Points on a hilly landscape, in no order, each with its height.
From any point a climber steps to the highest of the 2 points nearest to it. It stops when none of these is higher. Distance is the straight distance between rows; heights are no part of it.
zuba: [148 128 149  86 107 120 111  97 125 111 181 133 151 116 136 121  69 117
 138 105]  height 558
naro: [141  75 143  87  94  98 117 128 157 155 202 165 123 119 157  88 123  88
 187 118]  height 421
nini: [142 159  87 150 146 164 122 144  63  70 130 107 149 104 136 107 155 130
 203 133]  height 579
ponep: [ 98  94 125 118 146  85 145 105 175 153 164 149 108 121 127  77 126  95
 193 108]  height 284
sim: [157 149  99 144 155 150 139 103 119 173  54  95 129 199 116 176 130 141
  90 174]  height 316
kega: [123 133 154 116 147 214  86 135 130 107 111  89 160 146  73 156 131 121
  44 130]  height 275
vadid: [123 117  99 128 142 133 158  83 169 127  64 131 119 160 111 114 106 124
  60 130]  height 237
rus: [115 111 131 116 147  75 133 122 156 126 160 152 107  98 119 105 110 124
 160  99]  height 344
peti: [147 135 117 122 151 129 154  99 118 147  61 101  96 212 136 166 124 141
  97 141]  height 278
Bazu: [124  99 115  94  95 128  68 114 184 121 177 156 163  76 120  86 132  84
 117 129]  height 223
vami: [132  97  92 182 142 138 152 133 112 102  69 112  80 159 144 101 162 157
 152 137]  height 311
Vibag: [151 179 132 127 133 198 101 194 121 157 138 110 170  94  67 203 103 138
 124 200]  height 420
ges: [126  47 128 102 119  84 153 127 184 169 155 135  73 181 136  74 147 100
 179  94]  height 32
befe: [163 152 135 138 154 161 147 129  65 114 117 102  97 120 171 158 127 155
 184 124]  height 422
piz: [152 110 141 120 141  99 165 134 120 127  93  97  56 154 152 116 160 149
 127  83]  height 475
muk: [119 160 155 148 142 105 167 121  92 131 140 144 129 124 158 135 122 148
 144 132]  height 468
Mesun: [ 88 138 124 152 115 100 139 130 145 126 157 186 158  66 121 107 103 114
 125 130]  height 247
sop: [ 92 141 117 107 189  94 147  93 162 140 130 113 119 137  79 134  96 113
 166  96]  height 333
nodu: [129 161 146 142 179 111 178 103 113 157 126 128 124 133 129 156 122 150
 137 113]  height 505
Folu: [141 153 143  94 129 125 127 112 129 115 169 121 161 100 100 154  73 141
 130 109]  height 484
mil: [148 126 141 125 140  97 141 151 105 109 121 123  83 103 159 121 154 152
 147 104]  height 559
mazov: [138 164 106 162 185 151 146 127 131 188  66  89 133 161  85 185 146 149
 109 162]  height 367
Pok: [124 132 128 126 146  87 161 113 143 122 111  95  80 152 116 131 141 156
 125  91]  height 415
lubo: [101 104  99 137 151 117 160  76 198 146  93 137  99 146 108  93 129 112
  90 110]  height 201
zok: [115 102 144 163 144 185  87 131 126  94  98  88 140 157  91 132 139 141
  54 108]  height 299
kig: [146 118 124 144  83 143 107 163  90 110 143 157 121  92 203  99 181 122
 159 161]  height 301
gepo: [119 190 129 127 122 164 118 170 136 149 134 114 157  89  67 211  82 138
 130 163]  height 551
lebif: [148 118 128 125  72 151  74 152 111 103 137 143 130  88 191 105 178 113
 108 143]  height 238
naz: [113 106 135 112 117 161  77 130 156  89 136 120 169 127  79 103 117 123
  45 116]  height 341
dafup: [109 138 123 162 152 102 164 132 130 110  96 110 104 128  99 129 141 176
 126 121]  height 368
mar: [106  89 137 136 136  89 166 133 167 175 144 174  73 149 157 106 175 107
 142 118]  height 338
Lomi: [132 132 155 121  69 122 136 137 109  99 157 141 100 110 180 135 105 142
 142 126]  height 108
zitu: [125 128 103 151 160 155 173  84 164 165  57 122 124 140  89 156  89 122
  80 122]  height 271
Mas: [149 129 114 145  91 174  80 143  74  65 114 120 163 116 161 108 129 136
 128 148]  height 154
nago: [132 153 140 101 106 153 115 116 139 115 166 118 200 112  71 149  74 133
  97 131]  height 419
Puf: [164 188 143 111 137 132 135 148 102 147 154  86 172 112  94 185 126 171
 133 138]  height 283
les: [ 95 135 112 119 192 120 157  66 171 163 102 117 116 164  95 126  93  94
 147 104]  height 322
ris: [153 131 100 142 109 193  75 136  64  67 104  88 186 151 125 119 124 134
 117 146]  height 124
rit: [126 176 129 126 124 188  96 150  84  90 116 113 191 115 103 154 118 140
  99 171]  height 274
Sego: [117 151  87 186 164 159 157 140  88  94 102 104 132 121 113 118 162 151
 191 140]  height 435
bip: [139 132 142 141 135 127 149 153  74 107 118 118  80 132 182 125 147 149
 178 119]  height 485
reko: [112 178 110 177 155 151 166 149  96 124 103  99 151 114  90 161 139 169
 161 155]  height 377
resal: [109 142 142  82 109  89  78 134 120 109 166 151 135 110 154  97 139  93
 114 119]  height 213
vib: [ 99 132 154  96 119  88 122 131 121 130 180 173 118 118 170 105 134  92
 144 126]  height 248
piniz: [127  66 125 108  94 135  54  97 183 130 164 138 165 129 125  77 127  80
  93 116]  height 277
Nus: [164  65 148 114  96  88 149 182 136 180 146 163  75 135 159 133 193 126
 166 124]  height 602
busod: [117 117 116 179 122  93 148 160 123 106 117 137 117 101 119 108 158 176
 146 144]  height 334
lasi: [124 120 101  90 159 142 153  47 177 165  99 106 120 199 115 127  85  85
 115 120]  height 408
dol: [162 188 147 111 107 151 110 123  95 137 155  93 180 117 128 178 118 151
 110 147]  height 229
fazov: [127  65 130 137 123 111 166 132 168 165 111 162  72 185 163  91 180 120
 105 131]  height 400
suvog: [121  97 125 110 121 124 167 108 147 138  94 151 100 205 163  87 150 115
  74 141]  height 449
Did: [161  91 136 102  64  92  86 157 136 146 166 174 134  95 158 117 171 114
 126 142]  height 493
bon: [101 107 126 130  89  95 118 119 165 141 179 189 150  84 135  92 100  86
 156 136]  height 222
Gor: [149 175 132 155 181 133 156 122 112 190 110  98 132 137 109 192 139 158
 142 147]  height 427
pak: [174 176 108 137 162 192 108 157  72 123 123  94 166 107 114 184 126 140
 181 166]  height 294
Fofe: [147 155 139 113 144 100 138 163  99 100 124  89 108  93 118 128 154 166
 137  90]  height 476
bavir: [101 128 131 138 153 138 180  97 134 146  79 142  91 196 163 114 148 118
  86 137]  height 501
domab: [126 136 110  72 123 146 165  65 161 152  99 132 131 197 137 119  91  80
  81 143]  height 488
zelo: [107 143 130 115 155 100 144 117 149 119 151 134 135  99  80 133  79 136
 156 104]  height 407
Gof: [120 182 130 121 148 132 119 147 143 163 136 121 136 100  84 222  71 127
 151 139]  height 433
veru: [143 111 102 146  78 172  59 152  97  73 112 116 139 116 175  98 169 114
 114 145]  height 189
falal: [107  87 135 109 120  98 168 106 169 140 154 121  70 184 135 103 100 118
 173  90]  height 51
pena: [158 170 132 125 165 154 117 142  69 115 116 110 135 103 140 182 113 154
 164 138]  height 363
Nanu: [109 135 104 157 172 140 176  97 163 189  79 119 126 133  73 183  66 111
 114 108]  height 305
Vare: [ 88 167 131 156 140 126 142 156  97 102 113 156 159  81 109 142 103 144
 129 150]  height 290
Kez: [150  85 120 147 100  96 128 174 133 140 120 153  74 102 159 129 191 149
 165 136]  height 699
koven: [109  92 123 178 111  81 163 144 153 135 115 165  87 122 132 118 139 155
 139 133]  height 309
muge: [118 121 144  99  94 117  70 118 125 104 150 128 152 136 149 100 136 103
  71 116]  height 180
mulek: [144 133 132 155  86 142 126 143  80  84 132 134 133 100 168 126 109 160
 153 148]  height 126
Nud: [160  68 137 115  69 132  46 140 128 139 118 135 115 141 170 101 175  89
  71 103]  height 128
Laga: [145  89 146  65  93 110  89 114 136 119 182 141 140 132 160  82  93  82
 154 103]  height 486
Pemab: [126 105 129 152  99 172  77 131 113  77 104 117 163 138 118 117 123 142
  55 133]  height 315
tiru: [140 144 106 138 116 143 104 165  75  84 131 118 123  92 173  88 182 125
 185 133]  height 403
bafa: [171 185 134 144 164 147 125 167 114 187 140  83 141 109 100 199 144 161
 154 160]  height 355
rukom: [ 92 148 140 155 111 108 125 140 103 105 133 182 166  88 140 114 108 130
 110 153]  height 267
Vupar: [119 160 122 143 169 125 155 122 148 163 107 121 117 108  81 202  67 128
 144 121]  height 356
Peto: [112 142 146  83 121 119  80  95 121 113 156 120 184 154 123 104 111  95
  77 111]  height 155
zulat: [110 188 124 147 145 160 132 161  78 102 118 126 177  96  98 156 118 151
 143 171]  height 327
tonib: [153  92 127 127  97  73 107 170 126 133 142 169 115  83 140 121 160 148
 145 135]  height 590
dodov: [117  73 128 129 118 142  62 109 180 114 146 134 165 133  94  87 133 104
  59 109]  height 312
teba: [107 145 137 152 174 119 184  89 126 165  95 132 102 163 139 143 129 130
 111 121]  height 585
seze: [ 94  87 101 139 156 104 160  78 200 164 131 133 113 137 109  63 135 100
 149 107]  height 215
nudig: [104 110 151 119 117  87 152 144 145 154 171 176  88 122 172 106 158 107
 154 122]  height 286
tev: [157  64 137  81  64 100 101 137 154 175 199 183 143 112 146 116 156  85
 168 138]  height 405
rolit: [116 127 151 112 132 121 185  97 151 153 135 114  69 179 140 155  97 125
 150  92]  height 70
Num: [116 127 157 126 110 120 176 126 130 129 156 136  68 138 170 149  98 138
 160 107]  height 90
nenon: [124 154 138 105 127 138  97 160  93  74 136 123 172 101 101 121 132 149
  95 141]  height 326
zozo: [116 124 100 180 144 136 166 117 129 114  63 107 103 159 131 118 151 163
 111 142]  height 336
bilol: [118  86 149 130  98 115  58 117 134 128 130 124 127 171 150  95 154  93
  61  97]  height 156
Nosa: [152 161 137 106 123 122 108 162  74  80 133  96 149 101 130 131 137 158
 128 119]  height 389
mape: [115 126 132 104 103 150  99 112 166  96 168 129 194 106  79 106  84 117
  88 118]  height 376

For each start below, name the point where the climber stops.
Pemab | zuba
falal | nini
resal | teba
lubo | gepo
Bazu | zuba
kega | zuba
